Points on a hilly landscape, in no order, each with its height.
From any point a ball rolls to the lowest of the 2 points nearest to it. It stops when none of these is lower. Distance is the straight distance between rows; heights are no part of it.
z210: [163  56 109 132  77 101 134 170 166 162 142 111  90 127 147 204  89 131
 107 133 130 110 155 147 118 167 108 153 114 116 125 152  95 143 122 108
 145 123 141 114 143 117  97 155 116 153 147 161 120 106 115 178 107 148
  85 134 112 158]  (h 774)
z251: [121  99  78 151 108  70 116 120 149 115 134 137 112 197 108 156 106 154
  88 166 154  75 111  95 136 127 110 101  87  96 113 123  77 112  89 135
 169 116 104  80 152 148 106 111 119 220 113 145 123 117 184 149 113 101
  90 134 173 137]  (h 505)
z384: [131 123 186 176  95 142  87  88 119  83 208 116 149 155  60  89 144 130
 136  96 113 150 135 156  87  89 191 102 178 127 153 129 172 133 115 130
  74 148 148 142 129 107 144 124 144 122  83 138 167 129 145 150 172 164
 131 116  83 145]  (h 602)
z786: [ 68  93 100 128 121 160 110 118 211 106 136 148 119 155  95 115  70 103
 186 104 103 137 121 142 134 102 153 103 112 128 100  42  93 154 120 136
 141 138 149 171 105 125 135 121  99 124  63 116 128 187  92 106  92 115
 201 112 127 171]  (h 255)
z56: [130 130 151  91  99 133 118 110 168 159 144  93 120 110 119 143 122 184
 123 130 137 108 169 123 136 154 132 116 132 138 137 128 141 123 157 103
 138 169 162  97 141 176  72 160 119 107 130 148 118 101 101 162 120 143
 133 138  97 118]  (h 742)
z405: [120 146 121 104 131 122 136 130  93 126 146 122 176 117 129 156 138 140
 105 136 119  92 109 130 103 168 142 114 128 123 137 113 121 139  80 127
 148 141 129  68 186 154 125 118 187 164 154 111 113 124 145 128 113 116
  90 102 135 144]  (h 526)
z518: [111  94  90  91 158 171 102 135 129 114  82 158  97 170 137 133 128 136
 146  93 142 168  56 142 117 117 172  84 120 122 103  84  99 123  81 170
 113  98 134 162 113 120 132 119 150 132  91 118 100 157  65 121 130 126
 145  72 117 149]  (h 332)
z963: [ 92 151 126 113 154 160 100  72 113  80 126 170 108 171  96 113 135 115
 151 132 108 123  67 117 131 123 196  76 129 140 127  68  99 121  56 111
  73 142 146 125 101 121 145 112 186 141  92 138 159 179 148 125 134 126
 168  84 153 159]  (h 52)
z512: [197 103  92 115 128 113 143 181 115 179 131 123 112 102 173 159 132  84
 102 128 129 149 122 145 126 177  90 152 123 150 149 162  95 129 188 118
 125  69 118 132 171 101 156 140 154 116 188 121 111 111 149 114 118 151
  94 162 149 123]  (h 398)
z974: [132  92 110 176 116  85 127 145 138  83 130 173 115 208 130 158  94 121
 159 157 122 114  86 102 101 152  83 136 113 162 144 101 118 118 157 105
 137 112 100 166 193  76 152 114 104 129 112 147 160 193 165  95 164 134
 142 188 157 139]  (h 444)
z628: [112 101  66 140 115  90  56 115 144 127 108 173  87 145 123 128 124 116
  78 140 156 129 111 137  84 100 151 116 115 119 104 119  82  80  80  97
 130 123 117 144 142 114 150 102 127 212  87 142 118 117 163 139  99 115
 115  63 119 182]  (h 551)
z317: [ 84 109 120 150 152 129  85  98 170 103 130 183  97 196 117 116 113 111
 171 144 108 149  82 115 127 125 173  87  96 141 110  38  83 131 103 132
  96 137 140 146 120 107 145 121 126 156  80 139 153 186 115 129 101 128
 182 104 165 185]  (h 164)
z129: [103 115 102 144 109  86 104 136 142 122 115 171  64 192 130 149 147 110
 140 160 115 115 107 121 113 160 119 124 130 170 134  78  99 114 149 116
 143  88 117 151 168  80 161  83 129 136 120 144 179 173 198  95 139 146
 131 174 135 133]  (h 391)
z199: [175 117  84 143 162  71 143 157  91 116 106 162 143 148 184 155 117 130
 127 160 102 139 153 102  90 120 111 168 128 138 146 131  92 106 151 131
 155 101 109 172 196  92 119 131 129 133 146 117 111 141 141  90  91 142
 102 134 169 111]  (h 295)
z232: [120 166 146 113 113 120 160 105 123 137 123 132 139  96 148  95 136 163
 149 125 116 146 165 141 142  59 167 173 160 133 106 159 128 118 126 139
 133 153 165 125 119 121  89  97 159 104 149 117 105  96 105 128 111 149
 138 122 110  90]  (h 703)
z301: [168 136 136 114 166 153 106 137  65 120 123 112 165  92 168 129 106 149
 102  90 127 177 112 117  97 119 100 134 150 119 107 163 111 146 179 183
 150 128 129 181 148 168 105 149 131 114 135 109  80  97  69  98 107 150
 149  92  78 130]  (h 622)
z849: [143  88 123 127 119 106 143 149 171 184 146 145  51 108 111 130 145  97
  95 178 147  97  95 131 143 151 109 100 123 100 111 148  81 131 107 102
 130 122 104  49 104 128 154 129 122 188 138 123 154 107 168 169 137 120
  80 120 154 133]  (h 439)
z733: [145 181 165 109  86 115 178 111  99 169 120  84 160  82 161  97 157 132
 111 139 124 134 187 127 153 103 123 166 118 120 132 178 142 114 127  99
 118 127 117  83 107 124 135 126 134 154 223 108 131  91 176 138 155 116
  91 165 135  66]  (h 610)
z478: [ 75 127 114 142 130  94 110 103 121 101  93 200 126 166 101 125 139 117
 144 115 122 125 133 126 143 133 133 139 126 169 159  86 125 136 149 140
 115  74 128 183 152  73 159 112 113  96 126 139 122 143 161  69 153 140
 158 163 119 118]  (h 308)
z358: [133 191 163 112  77 107 183 139 103 123 108  96 153 100 168 127 167 130
 150 141 119 123 184 147 126 120 137 153 135 134 164 159 136 132 110 126
 129 135 153  72 162  81 127 111 147 141 208 111 120 109 170 106 168 103
 124 142 110  69]  (h 637)
z595: [131  70 131 163 116 120 135 156 185 170 176 142  74 109  71 176 128 116
 100 181 137 101 116 125 137 167  90 113 122 112 151 140 107 141 155  87
 121 133 108  55  80 136 135 164  93 111 136 137 153 113 134 195 151 142
  95 143 146 134]  (h 482)
z248: [127 126 146 145 174 158 108 148 120 150  79 141  97 150 129  97 160 101
 112 111 137 183  98 131 142 117 104 143 113 162 141 107 146 108 204 124
  98  69 102 173 116 114 160 116 129  67 149 131 127 118 149 107 150 145
 132 182 151  94]  (h 437)
z516: [ 88 135 181 168  95 148 105 100 120  68 208 124 171 141  66 116 143 110
 164  64 124 133 137 177 114 118 174 102 182 141 185 127 178 166 104 141
 112 116 134 152 150  95 154 134 106  90 101 134 130 159 143 138 155 160
 124 133  71 168]  (h 548)
z228: [ 82 202 125 131 117 137 135  60 182  82 187  80 190 125  98 117  82 161
 164 121  50 123 166 142 152 132 188 100  99 129 131 105 162 196 121 126
  83 147 182 180 144 145 102 171 145 121 105 129 142 155  80 134  91 147
 211 128 128 203]  (h 648)
z17: [148 142 139 123 184 177 146 164  84 124  76 102 132  86 170  97 141 130
 100  54 142 192 116 130 152 122 103 144 127 122 102 173 159 125 142 165
 143 104 133 159 104 165 118 123 128 100 143 114  77  82  64 100 103 114
 100  89 103 121]  (h 644)
z555: [113 134  83 121 148 106  94 103 114 107 107 160 125 168 150 129 140 147
  96 173 176 138  31 108 138  99 133 101 113 113  76 123  75 103  64  89
 133 143 100 119 122 150 122  97 169 209  70 118 150 146 169 111 110  83
 142 110 203 153]  (h 606)
z936: [142 152 116 109 130 101 134 105 109  94 138 157 110 180 151 107 134 157
 141 186 124 122  66  84 130 113 120 101 128 121  81 118  89 143  83 105
 122 156 109 118 124 131 107  87 140 171  89 142 152 182 135 102 113  88
 173 108 210 113]  (h 633)
z206: [147 148 169 127 105 154 102  79 146 117 156 100 132 144 127 119 120 154
 136 104 107 138 182 146 139 126 164 108 141 134 140 107 124 121 157 145
 119 152 172 156 117 164  93 125 144  92 125 141 141 100  98 143 118 196
 169 132  67 127]  (h 721)
z95: [147 106 146 135 157 125 101 161 161 174  77 143  62 115  99 170 130  94
  91 105 122 149 112 151 174 156 152 127 124 131 148  88 109 130 162 153
 123  75 151 114  98  97 131 145 135  85 180 124 107  62 110 147 124 156
  86 118  85 162]  (h 501)
z287: [ 72 105  96 159 137 115 142 147 194  84 131 139 103 180  96 134  80 129
 169 145 140  72 113  58 139 139  75 103  80 121 141  69 111 136 155 119
 180 154 114 120 132 144 136 118  50 141 111 135 150 164 148 110 123 113
 149 129 108 131]  (h 425)
z930: [134  87 144 192 120  87  95 128 126 100 136 130 106 182 114 174  78 153
 157 141 145 118 145 102 113 155  84 140 122 142 175 116 134 109 179 101
 111 105  86 182 147  97 134 146  66 104 116 164 165 145 158 139 183 146
 138 213 133 125]  (h 504)
z15: [155 133 126 134 162 159 179 170 138 198 117 112  47  73 149 120 166  22
 116 104 135 185 102 154 140 146  81 150 130 148 125 154 151 132 143 125
 123  59 145 133 137 106 168  90 133  79 188  81 130 106 145 122 130 143
 121 173 157 129]  (h 333)
z808: [135 110  86 129 137  82 123 125 117 114 108 173 120 143 157 124 116 139
 136 123 120 172 123 105 106  95 141 167 138 144 118 106 102 116 112 149
 134 119 135 156 167 109 120 100 134 139 127 141 104 131 114  91  91 130
 151  95 149 133]  (h 209)
z520: [167 126 177 172  90 124 116  76  70 106 178 127 157 135  93 126 144 130
 119 128 135 139 139 174  84 116 198 115 168 127 164 165 156 130 104 117
  82 127 114 121 154  82 153 132 125 169 117 158 114 109 158 153 176 155
 115 124 115 129]  (h 652)
z668: [151 120 147 136 147 131 116  98 110 134  94 118  99 148 147  95 188 125
  87 107 173 186 156 136 150  69 144 144 140 116 101 165 110  76 150 161
 114 145 181 128  67 113 116 103 157 108 175 103 133  53  90 166 134 177
  72 117 108 105]  (h 351)
z545: [136 190 160 121  92  96 148 109 105 117 165 136 171 116 145 118 145 169
 172 145 103  98 188 123 115 102 164 151 157 126 138 176 144 117 100 117
 122 163 121  89 143 105 101  99 149 130 171 136 145 115 133 142 155 123
 134 124 126  97]  (h 663)
z676: [146 145 107 122 144 141 149 154  76 154 152 131 204  95 145 169 153 110
 119 138 103  86  87 135 119 195 121 114 148 158 149 130 150 183 122 129
 176 117 118  70 190 127 153 130 181 132 163  73 119 142 156  99 109 112
  96 143 121 137]  (h 493)
z466: [113 186 155 115 153 103 148  47  85  73 127 141 218 118  85 125 152 179
 174 119 119  78 152  81 140 115 168  95 119  93 190 163 177 178 113 116
  98 160 112  96  74 158 162 127 120 127  80 162 162 134 163 169 163 105
 137 148 134 124]  (h 436)
z320: [146 162 109  99 150 122 172 150  77 172  92  96 124  99 160 103 161 120
  97 159  97 118 161 116 181 139  90 161 105 138 120 139 158 114 142  99
 145  99 116  90 141 122  95 107 119 118 205 112 113  92 169 119 137 111
  92 159 158  81]  (h 576)
z110: [128 127 142 115 139 144 100 125  98 107 138 136 190 113 131 142 112 139
 121  95 117 180 122 120  70 130 140 136 155 127 112 128 121 156 163 134
 137 128 134 149 171 157 136 130 144 131 103 122  88 110  96 111 104 155
 155  65  83 162]  (h 591)
z684: [176 141 123 127 155 161 204 188 107 184 134  74 100  64 178  87 134  21
 101 138 127 139 155 146 148 138  68 164 108 126 112 196 163 113 138  99
 130  80 136 125 154 113 163 112 116 115 188  99 118  98 160 107 128 126
  97 173 194  82]  (h 395)
z772: [ 70 125  99  91 157 159 113 117 177  80 121 170 175 126  93 108  83 110
 180  91  77 116 114 138 134 140 196  95 116 132 116  47  97 176 108 155
 148 114 160 156 110 121 130 146 131 123  92 108 106 159  95  94  92 131
 188 108 103 141]  (h 229)
z472: [147 117 115 135 173 119 110 151  95 164  60  87 133 109 163  84 120 146
  54 113 161 188 174  78 138 108  63 168  84 137 110 144 153  75 190 108
 113 115  89 164  99 137  99 174 102 119 152 118 122  68 116 141 136 101
 125 167 153 110]  (h 221)
z851: [147 134 125 109 171 174 154 161 124 173 100 119  44 114 166 106 183  75
 146 149 120 149  80 132 138 161  93 137 133 146 124 142 166 136 127 106
 115  90 126 137 139 109 175  86 126 109 157  97 155 160 127  91 130 119
 137 151 174  83]  (h 312)
z328: [156 169 182 112  62 113 137 105  94 154 152  88 157  90 138 120 116 176
 120 139 114 122 215 156  89 113 169 155 154 113 143 178 119 130 113  90
  99 184 122  55 127 133  99 123 151 161 162 124 118  90 144 169 138 161
 120 128 105 127]  (h 690)
z704: [180 102 152 132 123 132 149 123 118 162 148 116  90 130 186 130 152 117
 113 103 159 171 157 156 120  87 114 166 147 126  84 201  86 122 145 197
 137 129 179 138 117 119 121 112 153 126 167 129 128  75  87 141 113 172
 101 118  92 100]  (h 397)
z897: [102  79 133 199 122 122 111 128 196 107 145 132  99 219 103 159 106 141
 131 162 136  82 101  73  93 143  98 108  71 131 146  75 114 128 150 104
 153 146 109 125 151 139 139 121  74 138 105 149 174 169 141 161 121 125
 120 147 126 156]  (h 468)
z656: [150 136 173 164 100 102 123  66  81 120 144 115 201 125  81  91 140 145
 142 113 115 111 148 151  87 121 191 117 156  76 167 166 171 123  90  86
  85 184 118  68 103 102 156 102 162 187 113 143 156  98 171 164 147 128
 100  95  98 134]  (h 692)
z103: [160 161 154  94 124 138  96  88 127  87 134 122 137 159 116 140 101 146
 163  76  72 144 160 154 134 162 163  89 122 167 174  82 118 168 152 152
 146 120 168 178 164 130 114 149 125  70 126 125 129 129  96 107 127 194
 184 151  74 145]  (h 700)
z519: [105 163 158 108 143 162 131 116  92 125 112 146 112 138 123 135 173 107
 172 113 106 135  62 118 119 129 195 102 144 134 120 104 129 126  43 133
  90 125 147  97 126 112 156 102 191 137 149 123 156 171 126 132 144 119
 131  86 140 109]  (h 153)
z55: [125 146 144 141 149 137 135 125  78 145 101 128 139 127 125  87 185 115
 104 116 140 145 140 141 164 121 113 134 131 189 161 135 195 135 136 127
 111  52 127 151 132  97 163 116 141  66 151 117 102 114 144 114 185 126
 138 174 115  87]  (h 491)
z108: [115 113  83 147 131  97  96 138 126 133 110 172 142 147 154 106 128 133
 110 137 184 138  81 113 105  86 102 127 123 117  95 116  74  90 101 115
 137 141  65 136 164 134 141 110 147 208  82 125 107 130 125  98 119  70
 138  66 173 169]  (h 580)
z286: [ 92 175 136 117 134 162  86  80 123  82  99 163 220 152  93 102 135 135
 169  79 110 116 138 135 196 143 179  88 105 154 176  95 142 157 159 143
  80 116 132 158 120 141 171 165 121 100 106 156 103 141 145  99 164 130
 180 153 119 150]  (h 311)
z965: [168  57 137 126  98 125  97 149 148 150 131 132  64 141 141 138 138 126
 105 108 157 165 121 140  96 100 136 144 146 115  90 163  84 113 133 170
 112 126 147 155  96 118 115 122 136 147 122 152 133 108  85 168 117 164
  94  90 117 142]  (h 440)
z203: [143  81  85  85  94  85 141 162 122 133 115 135  84 156 152 153 117 128
  99 172 159  90 122 135 147 125 119 131 114  94  96 134  75 118  59 133
 134 122 119  69 137 141 104 104 131 179 154 158 117 132 152 125 100  96
  90 126 184  99]  (h 475)
z473: [129  87 114 112  81 114 117 138 190 138 121  86 102 136 141 172  89 167
 116 145 120 102 183 126 128 160  86 143 113 122 139 124 121 132 141 117
 161 158 136 131 164 154  78 152  81 132 119 167 129 137 112 169 128 128
 128 142  90 136]  (h 759)
z314: [130  98  90 132 158  87 120 164 117 121  77 150 134 114 174 117  92 134
 138 135 143 171 117 114 131  90  85 181 119 131  85 116 118 104 146 154
 140 142 108 188 148 120 109 126 104 132 103 133 103 123  72  70  86 122
 146 100 133 130]  (h 111)
z938: [115 175 189 127 112 154 121 129 112 106 163 132 108 154 130 137 160  94
 196  84 104 118  94 158  82 129 190 115 174 148 128 105 155 160  69 144
 102 110 151 109 151  77 180 111 181 122 105  99 159 204 132 112 164 127
 147  79 102 152]  (h 233)
z19: [118 141 188 137 122 157 155 141 141 152 105 108 139  88 143  93 174 132
  87  98 180 155 133 149 183  82 121 116 159 130  92 163 162  89 135 146
 133 152 149 108  64 176  98 118 124  78 140  83 105  76 108 157 112 125
  83 151 119  83]  (h 658)
z166: [139 132 140 134 165 163 139 148  94 124  92 125 129 108 134  76 141  90
 147 113 136 179 127 105 137 114  81 159 147 155 117 129 156 119 196 130
 121 111 105 202 115 130 145  94 112  77 123 113 119 129 111  62 140 124
 160 177 163  73]  (h 388)
z842: [109 104  99 121 126 113 155 163 142  98 153 128 104 163  96 134 102 127
 145 172 137  71 106  82 127 175  58 105 114 137 122  99 111 148 141 130
 196 145 113  96 145 150 131 125  97 132 124 123 144 148 167  82 105  96
 122 157 136  96]  (h 376)
z78: [113 108 105  94 142 148 139 165 144 160  82 146  69 126 123 134 156  96
 123 146 133 117  60 132 135 153 109 120 127 141 110 101 123 140 108 136
 142  95 132 103 127 122 134 112 129 112 146 121 148 136 115 112 116 115
  99 104 161 113]  (h 256)
z330: [158  99  93 111 136  87 122 172 123 150 100 137 122 120 178 143 140 124
  84 153 119 122 138 117 116 145  98 165  99 143 140 138  90 115 152 112
 149  90 126 130 176 108 132 128 137 153 175 132 109 100 163 106  87 153
  86 117 138 132]  (h 352)
z880: [120 121 106 145 129 126 103 122  96 115 165 122 183 120 125 148 128 123
  96 120 126 122 107 120  41 136 168 122 139 121 122 121 130 136 109 121
 147 127 127  96 168 154 135 128 178 179  98 133  98 137 134 152  97 134
  97  60 115 185]  (h 554)
z398: [187 131 108 128 136 120 164 182  70 159 138 137 171  89 141 179 153  82
  90 162 116 102 106 136 121 194  79 152 125 170 139 144 124 156 149 121
 154  87  95 120 189 119 147 130 164 138 176  77  94 130 173  78 131 114
  88 159 158 128]  (h 451)
z763: [142 186 135 133 109 145 104  77 137  86 167  99 155 144  99 125 109 163
 151 101  55 148 162 156 127 156 177  76  96 163 182  94 142 150 130 131
 109 105 176 183 207 138 112 164 136 121 111 127 140 139  93 136 104 179
 198 129  97 202]  (h 679)
z177: [ 80 157 122  79 145 143 160  87 157  97 156 132 163  87 134 112  74 169
 161 155 105  92 152 122 168 126 111 128 117 125 116 103 146 131 142 136
 159 207 137 143  98 154  86 159  84 103  85 141 128 170  95 102 105 107
 196 130 111 123]  (h 574)
z481: [143 170 183 119 131 133 180 134 128 158 112  78 146  79 156 105 159 134
  91 128 150 135 190 125 155 120 129 145 141 157 113 193 145  75 162 118
 123 147 133  87  69 154 113 116 122 106 189  72 126  85 134 193 148 125
  82 182 133  73]  (h 636)
z925: [141 100 115 119 153 119 100 130 110 164  78 117 107 115 151  92 161 148
  62 106 169 180 169 125 153  85 106 158 133 135  97 160 124  93 151 126
 102 129 130 146  74 138 107 130 136 123 150 141 110  42 102 165 125 125
  97 135 126 116]  (h 300)
z620: [125 106  71 108  83 106 171 152 146 108 119 128  90 148 134 149  99 169
 133 179 175  58 118 123 147 116  97 133 106  96 110 133 105 119  74 144
 165 172  97 105  96 142  91 140  90 162  99 160 121 150 122 127 127  57
 119 122 144 105]  (h 503)
z209: [149 106 122 129  83 138 128 124 173 124 183  96 114 144 114 154 104 151
 117 176 145  99 131 106  73  80  76 116 138  90 100 152 115 129 116 105
 127 159  93 104  75 171 110 182  71 168  65 139 144 168 115 178 155  99
 126  87 134 117]  (h 596)
z874: [ 78 189 137  97 126 137 141  66 200 100 186 114 208 108 102 115  72 166
 169 114  91 130 162 140 162 121 141  96 112 121 136 111 172 162 158 109
 115 192 150 160 101 187  95 194 108 107  83 138 145 160  82 130 117 117
 231 135 125 161]  (h 613)
z619: [141 108 113 177  99  94 115 126 184  75 176 104  73 193  86 145 113 134
 125 180 132  78 119  77 102 130  99 103  83 113 143 120 102 116 119 115
 165 133 111  86 146 134 116 117  86 175 111 161 161 146 183 177 111 125
 112 161 136 142]  (h 508)
z406: [128  88 105 135  65 128  98 139 157 128 160 112  96 141 117 133 127 119
  98 145 145 121 132 134  87 100 131 123 149 102  91 157  89 113  60  79
 106 141 109  93 135 145 135 119 131 204 109 149 112 119 160 156 125 111
 116  78 143 142]  (h 515)
z37: [116 197 169 117 161  90 124  64  42 119 106 108 215 104 105 114 145 180
 146  97 109 108 132 103 119 106 179 147 138  77 156 160 173 134 113 101
  94 174  95 100  97 175 124 127 163 127  98 171 151 131 134 146 135  96
 145 155 128 127]  (h 483)
z34: [ 89 160 164 113 119 147 158 145 133 113 196  96 126 121 126 131 150  96
 183  98 103 119 103 152  60 117 145 115 201 115 121 129 158 166 101 152
 135 165 158 102 137 123 151 109 151 114 117 106 162 198 125 108 141 129
 153  90  91 127]  (h 307)
z646: [132 144 125 146 165 168 147 116  65 129  96 111 148  62 151  78  96 112
 114 124 146 168 132 114 142 107  61 198 161 133  82 154 167  92 219 152
 136 151 106 222  81 127 121 133  93  64 102 110 125 144  93  67 119 122
 148 184 172  92]  (h 317)
z202: [126  79 101 120 150 119 157 166 117 152  88 138 108 127 145 137 110 141
 110 167 131  94  89  99 142 159  59 152  98 133 116 114 125 123 141 116
 158 138 107 108 126 151 121 138  92 111 130 136 116 136 118 109 130 106
 112 139 157  83]  (h 314)
z420: [137  98 123 111  83 138 126 155 187 148 187  89  57 133 131 145 137 113
 129 143 149 134 112 137  74 103 101 120 159 121 104 166 110 133 116 103
 140 142 101 101 104 151 128 148 107 150  99 136 146 175 147 157 132 122
 132 110 134 117]  (h 556)
z910: [ 66 140  67  96 166 135 116 109 135  81  79 177 173 123 114 123  97 123
 163  94 123 145 100 119 150 118 190 109 115 122 104  63 110 144  58 138
 132 112 161 151 106 133 127 109 164 127  96 118  93 148  80 132 102 107
 162  83 119 161]  (h 286)
z567: [139 118 140 151 111 164  95 141 209 147 169 123 100 125  52 204 121 123
 131 130 102  88 131 139 141 214 148  98 110 128 185  82 146 130 166 136
 135 112 133  95 130 119 114 172  96  79 154 131 143 108 121 172 123 148
 115 142 111 171]  (h 546)
z361: [113 190 178 140 126 133 162 112 118 129 112 125 182  82 166  70 178 122
 145 105 151 158 163 135 157  81 147 159 182 127  76 167 180 112 126 157
 140 168 146 145  83 150 114  89 147  90 139  83 120 117  94 143 107 130
 129 134 145  87]  (h 681)
z801: [157 161 183 130  91 101 120  50 117 144 154  96 185 101 110 102 112 162
 114 126  95 126 186 143  91 116 188 114 157  97 153 176 146 111 106  83
  97 193 146 108 118 132 104 119 152 193 105 134 166  81 125 185 143 154
 123 126  78 144]  (h 714)
z863: [ 74 202 196 152 105 145 116  94 171  71 237  94 205 132  77 111 117 127
 184  84 124 116 173 143 119 115 168  95 174 117 182 134 178 151 130 145
 117 154 141 153  99 128 122 155 124 101  92 134 161 191 136 144 169 146
 171 135  74 160]  (h 473)
z66: [173  86 166 185 117 129 113 127 203 184 185 135  95 118  65 191 101 111
  99 158 127 129 129 117 133 188 128 124 122 117 172 109 127 127 182 106
 109 120 128 115 118 108 127 163  95  92 143 141 156  89 132 195 137 173
  90 148 113 178]  (h 528)
z340: [175 106 109 129 170 122 153 191  75 163  77 111  92  99 200 108 114  96
  91 174 135 126 115 107 115 138  51 179 102 113 106 152 140 114 160 130
 143 118  93 149 139 113 121 146 116 130 155 108 115 129 113 101 120 106
  99 153 196  94]  (h 375)
z909: [125  89  78 112 121 167 110 172 117 144  69 137  99 130 128 132 150 168
 144  96 169 174 102 175 133 112 157 105 140 100 105 156 140 102  91 159
 102 100 135 170  99 155 134 134 155 153 103 143 111 130 102 135 137 100
 107  79 101 141]  (h 371)
z559: [131  98 118 167 160 136 114 148  95 127  80 134 140  74 166 112  57 136
 135 126 157 156 132 101 148 101  53 191 133 125  69 113 137  85 199 144
 161 165 103 199  94 137 103 139  88  77 103  99 120 114  71  71 112 122
 151 142 119  99]  (h 223)
z298: [125 124 137 113 132 150 105 159 209 174  91 134  89 127  92 180 108 117
 108 115 107  93 125 150 196 189 172  95  92 125 161  64 116 128 157 132
 138 104 145  89 127 134 118 154 118  74 150 134 115  83 106 146 122 138
 136 155  99 174]  (h 522)
z270: [192 127 102 111 158 146 185 186  73 161 118  82 108  80 192  97 113  58
 100 186 121 117 117 139 128 127  70 175 108  77 105 167 148 121 104 116
 130  95 106 134 188 106 154 133 111 125 161  98 124 137 152  80 115 120
  91 159 206  85]  (h 423)
z231: [ 65 156 118 111 164 130  85  83  99  97 103 196 173 160 120 139 151 135
 161 108 120 104 139 137 150 142 184 120 104 183 158  79 132 132 124 158
 112  83 154 154 156  97 161 136 157 119 139 121 116 144 151  88 153 138
 136 138 115 134]  (h 226)
z308: [150  76 143 141 113 149  88 151 169 149 134 127  49 136 105 173 114 110
 109  86 141 152 118 157 110 152 151 116 114 118 141  90  94 134 148 154
 135 101 142 143 114 115 117 159 136  96 131 148 135  86  89 178 103 167
  96  79  91 154]  (h 476)
z31: [ 64 198 165 128 120 126 157 128 169 107 226 107 201 100 114 105 117 129
 184 101  90 113 170 138 104 111 162 141 170 116 148 133 162 148 104 150
 147 168 149 112 110 115 115 109 152 105 107 111 156 194 122 113 147 104
 170 104  95 133]  (h 389)
z164: [111  53  61 127 121 148 100 164 129 148  73 165  94 144 106 166 152 169
 139 141 186 114  86 146 137 146 129  96 108 112 130 138 125 113  83 135
 114 127  98 107 101 154 139 155 143 157 100 147 112 118 138 133 131  78
  88  91 113 150]  (h 402)
z45: [ 73 115  74  94  85 112 160 147 175 101 132 141 135 118 125 117  87 181
 162 157 140  85 167 118 170 111 107 126 118 124 118 131 119 131  93 150
 173 183 124 135 112 142  84 124  81 143  81 164 101 137 108 111 108  82
 173 107  88 108]  (h 535)
z722: [108 161 175 118 155 138 126  55  98  92 105 169 217 150  90 117 138 154
 148  94 124  93 134 121 168 124 162  97 125 114 169 146 165 179 138 141
  79 136 113 135  77 138 161 172 103  99  77 163 116 146 127 130 195 117
 149 138 115 127]  (h 379)
z655: [166 146 143 112 150 192 161 156  75 163 105  72 138  65 153 159 143 117
  96  90 113 155 119 146 158 129  93 133 151 116 113 140 176 145 158 173
 170 127 155 125  86 169 108 144 134  67 146  97  82  96  61 116 121 132
  97 113 104 107]  (h 661)
z475: [120 140 133 121 148 143 179 128  84 138 115 120 128 122 113  96 181 131
 126 141 128 100 124 114 164 138  90 128 111 148 147 137 160 123 130 125
 126  91 106 104 123 128 138 108 111 107 175 125 123 123 172 107 154 109
 113 176 171  50]  (h 543)
z77: [132  86 103 115 127  89 111 145 135 177 103 139  87 111 146 121 142  84
  74 143 167 122 125 152 137 124 101 144 109 107 110 166  71 116 103 109
 108  89 127  90 137 104 163 136 142 201 190 138 113  95 178 147 127 151
  66 104 150 141]  (h 400)

For each start below, name the point where the ball stops.
z473 | z203
z66 | z314
z298 | z472
z17 | z314
z655 | z314
z520 | z963
z320 | z314

Call two points neighbours if one is among the 2 nearest of the other. Go from one point of each pair to the other, from neighbour to neighbour, staying as low as possible. Name the highest point that can't be avoided.
z963 / z78 | z164
z203 / z772 | z619
z472 / z78 | z340
z231 / z314 | z567
z772 / z231 | z930
z963 / z772 | z786
